Each row is a point on a tangle of strands that fork and nearly touch. The rows are in no order.
In the rows, zero is written as 100.
Two points are linked if the straight distance between their rows is under 57.5. Some points are linked to none.
mudiz: 89,107,76,62,99,78,109,108,117,81,88,63,112,115,82,98,102,104,112,102
pesaf: 76,119,83,113,89,106,100,81,103,75,117,103,81,84,114,133,112,64,110,66
Sakip: 128,103,110,71,100,88,95,94,88,122,90,90,104,109,87,90,115,83,130,121
fim: 114,103,84,72,115,97,75,97,94,99,126,87,77,76,72,78,77,85,105,111
Fepup: 104,77,98,123,98,100,101,127,97,114,108,135,92,103,98,81,93,116,80,70
savot: 78,119,100,121,99,97,118,74,107,73,75,88,112,92,149,117,105,86,97,62
galo: 117,58,115,117,106,97,108,126,107,136,100,116,100,91,52,74,113,136,67,113
Vigi: 128,124,117,95,106,100,77,90,72,117,137,105,85,77,61,77,80,85,119,121
fadi: 96,105,106,132,86,105,78,120,96,99,130,146,101,94,126,112,88,80,110,78
rofa: 116,141,107,98,94,108,83,94,82,127,131,126,93,112,72,83,94,112,109,129
keta: 117,84,82,88,102,89,109,135,117,105,97,102,98,130,91,88,105,141,91,105
bavig: 114,103,139,150,94,110,66,96,98,119,132,149,105,80,89,80,60,117,76,119
larup: 116,126,88,112,88,104,79,94,97,103,137,127,77,94,80,100,82,94,109,95
vuni: 107,78,106,51,108,79,104,130,94,91,108,51,130,104,54,73,88,109,121,122
Lesat: 130,114,137,101,114,108,94,99,82,133,113,103,110,107,58,60,86,155,77,153
sur: 109,102,105,65,100,91,107,80,107,106,73,78,105,109,105,97,117,79,125,115
sez: 113,107,83,108,89,101,76,88,95,86,130,117,76,81,75,104,79,76,112,83
gesen: 119,70,118,101,111,98,106,128,105,138,105,106,107,105,55,72,110,147,74,136
guli: 101,146,112,138,87,123,104,114,100,108,141,146,72,118,130,124,87,115,111,97
rika: 105,50,110,100,107,89,90,98,101,111,88,102,108,76,86,65,96,88,79,82
pez: 129,124,121,104,108,104,71,94,69,124,134,118,100,87,69,71,81,106,103,128
beris: 93,98,82,98,105,93,102,63,102,67,73,69,125,85,115,93,106,91,87,84
rig: 101,76,109,79,109,83,104,124,104,131,76,104,115,115,93,81,118,114,95,112
rira: 88,66,91,95,107,84,99,75,93,72,65,65,133,74,84,66,90,100,69,80
vudu: 111,139,139,142,90,112,67,89,97,115,138,146,103,88,98,96,68,110,95,131
kur: 117,113,104,56,101,88,106,97,86,103,102,67,102,105,65,87,111,85,138,120
reg: 110,87,99,103,98,104,132,128,107,107,81,114,93,140,138,105,113,121,101,83
garap: 101,125,103,101,98,109,106,108,117,119,94,121,69,116,142,131,104,92,118,108
Tegel: 87,101,78,75,104,94,101,63,104,66,87,58,110,79,95,86,101,80,97,88
Fumob: 97,78,89,99,107,100,129,115,100,94,57,96,113,134,143,109,121,117,89,79
vasa: 108,113,97,139,97,102,110,122,92,79,124,131,88,109,147,142,98,90,117,69
Sifid: 98,123,113,146,76,114,70,111,101,99,148,150,99,92,111,120,79,85,114,108
vuta: 114,154,120,102,87,117,94,80,100,134,114,122,71,115,95,131,102,103,123,150
goz: 104,74,84,107,111,70,106,100,112,85,71,88,116,90,102,91,105,114,75,76
muza: 109,105,104,105,87,97,93,86,109,103,105,118,96,99,113,108,110,73,121,87
vuda: 82,104,86,85,101,107,129,101,99,90,54,86,112,133,148,112,118,100,100,88
Mada: 75,119,71,64,89,93,121,98,119,71,85,61,109,122,94,108,111,102,114,94
vis: 88,113,81,107,89,97,85,82,102,81,117,108,78,70,87,117,89,63,109,69
gime: 87,130,89,94,93,100,97,84,101,107,98,102,77,101,105,159,133,72,126,104
Pomi: 107,67,109,64,117,79,103,122,100,121,77,77,126,109,82,79,114,111,100,125
keze: 111,112,113,115,81,113,77,82,107,106,133,125,90,91,107,120,107,64,127,109
viv: 95,124,81,72,93,120,110,109,115,110,116,103,69,133,108,107,110,107,116,117
mas: 81,108,90,78,101,103,111,87,100,100,52,88,111,122,141,115,123,81,106,101
Medo: 136,95,114,76,101,99,96,102,96,129,94,101,100,122,90,86,109,108,116,140
dufu: 97,52,87,133,111,96,87,91,90,73,79,106,116,71,108,96,89,93,60,58
fati: 122,99,101,132,101,109,99,119,110,107,121,137,81,112,132,104,93,115,96,91
Fovi: 89,113,85,72,99,102,110,75,104,94,71,75,100,111,116,120,125,78,117,109
Purir: 80,129,87,87,101,92,95,56,86,87,85,73,103,79,97,139,132,63,116,103
kef: 99,111,93,43,101,99,110,89,92,92,89,47,107,112,77,110,121,81,137,131
Dato: 127,76,117,69,119,74,101,128,78,109,103,61,121,89,49,63,94,112,114,121
Luseb: 99,73,83,87,117,74,106,101,113,83,67,67,130,98,99,89,112,118,80,97
nadi: 109,143,101,121,85,118,78,94,85,114,143,140,88,105,86,98,89,107,103,109
lebu: 108,89,115,114,92,87,91,89,114,107,91,117,108,87,117,95,101,75,112,79
relu: 129,98,107,118,102,91,88,110,104,127,112,132,93,101,85,85,89,130,86,112
Depim: 86,128,97,99,93,91,89,75,92,98,101,99,101,84,99,148,128,57,125,98
zal: 114,73,113,108,103,86,81,95,106,112,97,116,105,79,98,79,97,83,98,87
bovo: 90,52,92,76,119,82,108,107,115,82,71,52,142,96,93,83,110,120,74,113
Tudi: 73,113,85,56,103,102,112,70,99,73,74,39,131,102,98,97,114,87,112,119
giras: 124,99,134,116,117,119,88,95,89,126,121,112,107,98,59,54,86,157,50,148
mifam: 80,123,94,126,86,109,108,95,103,78,125,116,78,91,129,153,112,65,119,68
saf: 98,103,87,85,91,94,115,100,113,95,84,96,96,120,108,93,113,100,112,79
Kedam: 96,72,103,153,87,105,73,127,94,79,126,145,94,79,111,110,55,79,91,66
Peri: 97,43,97,110,102,101,116,126,113,105,95,107,91,92,77,70,98,122,63,73
Mamud: 84,120,116,124,73,126,80,91,108,102,149,133,80,85,111,143,111,63,128,113
Pogek: 119,72,95,92,108,92,104,138,111,123,100,107,104,123,72,88,111,150,80,128
Bap: 99,93,80,97,109,95,93,114,115,94,108,107,80,95,115,87,89,98,90,80
Kot: 68,98,85,72,103,86,116,90,116,69,58,45,154,115,105,93,99,120,88,112
Gez: 64,127,88,78,88,119,120,75,97,101,64,81,81,114,123,161,136,73,113,105
zisu: 82,69,91,145,111,100,106,92,84,61,80,101,118,75,133,97,83,98,59,41
pulug: 126,114,103,76,113,95,81,97,80,107,130,81,79,76,63,76,79,89,122,123
Pog: 95,71,99,146,111,93,122,116,88,65,96,109,103,85,139,107,82,100,76,34
Pes: 75,131,85,103,96,101,108,45,101,75,77,69,109,83,118,133,125,78,103,93
fir: 116,88,132,142,103,115,75,97,89,128,125,140,99,81,69,68,74,129,61,118
kose: 95,82,99,87,104,101,104,125,97,129,83,121,105,124,109,81,119,113,92,100
zove: 123,105,112,142,98,120,82,111,108,110,136,146,86,101,125,95,80,119,88,105
vaket: 116,86,87,79,107,76,93,114,101,100,103,85,104,97,65,75,93,109,100,104
dono: 104,106,106,105,102,108,102,128,97,136,95,137,94,128,117,93,103,126,94,104
zuti: 62,125,71,82,96,110,135,79,105,61,57,48,128,129,129,117,109,120,98,101
nabu: 91,60,94,115,103,98,112,127,104,98,94,114,95,98,102,73,92,113,72,54
puvu: 124,136,111,75,100,112,95,91,83,122,129,92,86,111,64,80,97,110,124,144
tifub: 89,148,116,137,83,120,111,120,99,110,133,141,68,118,135,151,95,99,125,100
Niz: 92,76,107,136,116,94,131,114,92,81,78,106,114,99,150,107,105,108,78,46
pami: 142,94,131,88,114,106,96,111,81,128,118,85,108,111,57,62,95,145,94,157
pari: 111,132,107,55,95,101,106,97,88,122,117,77,83,112,61,94,107,95,137,138
kamu: 145,97,122,74,116,96,95,109,84,129,105,86,102,112,75,76,101,119,117,151
ladu: 96,45,98,98,114,85,95,94,89,92,73,84,120,70,70,66,95,92,69,79
duvu: 57,129,89,96,94,119,118,74,96,93,82,89,89,101,131,153,139,70,110,87
puv: 83,121,84,61,92,109,115,82,101,104,65,73,86,121,105,142,129,75,120,124
Dudal: 82,114,87,110,97,103,115,56,107,66,68,72,123,92,132,96,106,98,90,75
bupe: 112,94,98,118,107,104,118,125,107,99,103,121,86,118,147,109,104,112,100,71
veluv: 89,74,80,70,104,90,119,130,114,88,67,75,125,139,110,103,112,126,93,106
mase: 74,119,76,73,101,104,109,51,103,62,87,38,117,84,94,99,109,87,101,106
Big: 83,93,92,118,116,89,138,106,101,72,67,82,115,105,146,100,102,119,80,53
som: 124,106,114,85,100,111,98,110,106,137,93,113,93,134,101,84,99,132,98,146
bip: 69,134,91,127,93,108,119,55,105,67,82,76,104,84,142,141,115,80,104,71
zivi: 87,141,122,139,75,123,68,96,102,104,158,140,89,83,99,133,90,76,120,128
kasen: 84,69,91,114,115,81,124,114,111,83,63,85,116,95,120,90,103,124,64,64
daga: 103,62,109,132,103,95,70,114,100,109,111,137,90,68,95,86,62,91,78,82
tum: 70,109,79,90,98,105,127,74,107,64,54,49,143,120,126,97,107,125,86,103
goso: 90,89,73,108,114,89,93,107,100,80,99,106,93,87,120,97,87,92,81,61
zuru: 81,135,109,122,90,120,128,115,99,101,120,122,61,115,139,169,115,86,129,82
zeze: 93,83,101,128,102,99,91,126,90,104,108,141,104,96,125,96,95,93,89,62
nat: 78,100,85,56,107,90,110,92,102,70,70,42,154,117,94,98,107,107,106,125
rekat: 87,88,91,135,92,105,85,111,95,70,121,130,84,80,121,111,63,72,95,51
miz: 102,50,98,121,104,95,84,110,106,101,96,125,80,71,83,80,61,101,67,69
dimo: 113,118,113,104,100,117,98,117,101,140,95,137,92,137,119,91,95,132,91,132
soz: 100,149,130,121,84,113,83,92,107,131,122,140,84,102,111,127,95,93,123,131
negu: 90,128,104,81,86,115,107,80,105,123,100,100,61,105,93,159,135,73,129,125
ged: 69,127,106,133,83,117,122,109,94,80,130,116,73,98,134,175,118,74,128,70
piz: 74,114,75,64,90,102,132,98,122,74,69,59,108,136,116,121,113,107,113,101
tazub: 96,114,82,63,91,111,102,81,99,95,115,79,84,105,80,106,127,75,125,106
Ropor: 107,38,106,105,101,96,113,126,117,120,97,98,104,87,52,68,108,127,69,100
Voduf: 119,57,111,76,105,95,100,127,105,106,120,80,107,97,40,53,78,129,88,122
sizi: 97,99,104,123,91,86,106,79,113,82,80,102,111,89,135,108,104,79,102,64
gadiz: 120,102,132,123,107,124,78,88,80,122,129,127,101,93,63,53,76,139,57,129
dul: 102,89,85,54,101,79,103,106,106,70,103,48,122,102,62,84,89,100,119,111
Fad: 102,90,112,142,74,110,65,102,103,88,135,143,86,74,97,102,49,73,105,83
felo: 95,104,79,71,112,93,84,102,107,101,108,92,86,87,99,87,97,82,102,100
fam: 101,53,107,57,122,81,106,127,108,99,78,56,140,108,80,82,112,113,94,133
Renu: 115,71,117,123,107,90,71,110,95,124,114,133,100,68,82,77,78,95,83,98
dek: 84,83,84,120,101,93,86,102,97,79,99,115,85,77,107,93,66,82,84,46
Bil: 99,142,111,76,86,125,105,85,104,137,108,101,55,119,87,138,117,95,127,148
zos: 130,61,121,80,121,83,96,114,79,111,100,69,110,74,59,57,91,98,102,111

Follow the links from the first point to the second, and from the first to the third. Name the last point that the two ways share.
zeze / tum / daga -> lebu
fam / fir / Fovi -> Medo
rig / pulug / zove -> Sakip
puvu / Big / bupe -> Sakip
felo / fati / zuru -> rofa
piz / Sifid / daga -> lebu
dimo / guli / gadiz -> Medo

A fork is a point with three links. Follow the links from the first point to the second and name the forks in between, in order.
pami / sez -> Medo, Sakip, kur, rofa
pulug / kose -> rofa, kur, Sakip, Medo
vudu / kur -> Medo, Sakip
piz / gime -> savot

Name the points in between on the shortest way along the links from the first point to the second, in order.
duvu / kasen -> Gez, puv, Fovi, sur, Sakip, Medo, som, dimo, dono, kose, rig, Pomi, fam, bovo, Luseb, goz
reg / puvu -> Fumob, vuda, mas, Fovi, sur, Sakip, kur, pari
Vigi / goso -> pulug, fim, felo, Bap
fadi / Pes -> Sifid, zivi, Mamud, keze, muza, lebu, sizi, savot, bip
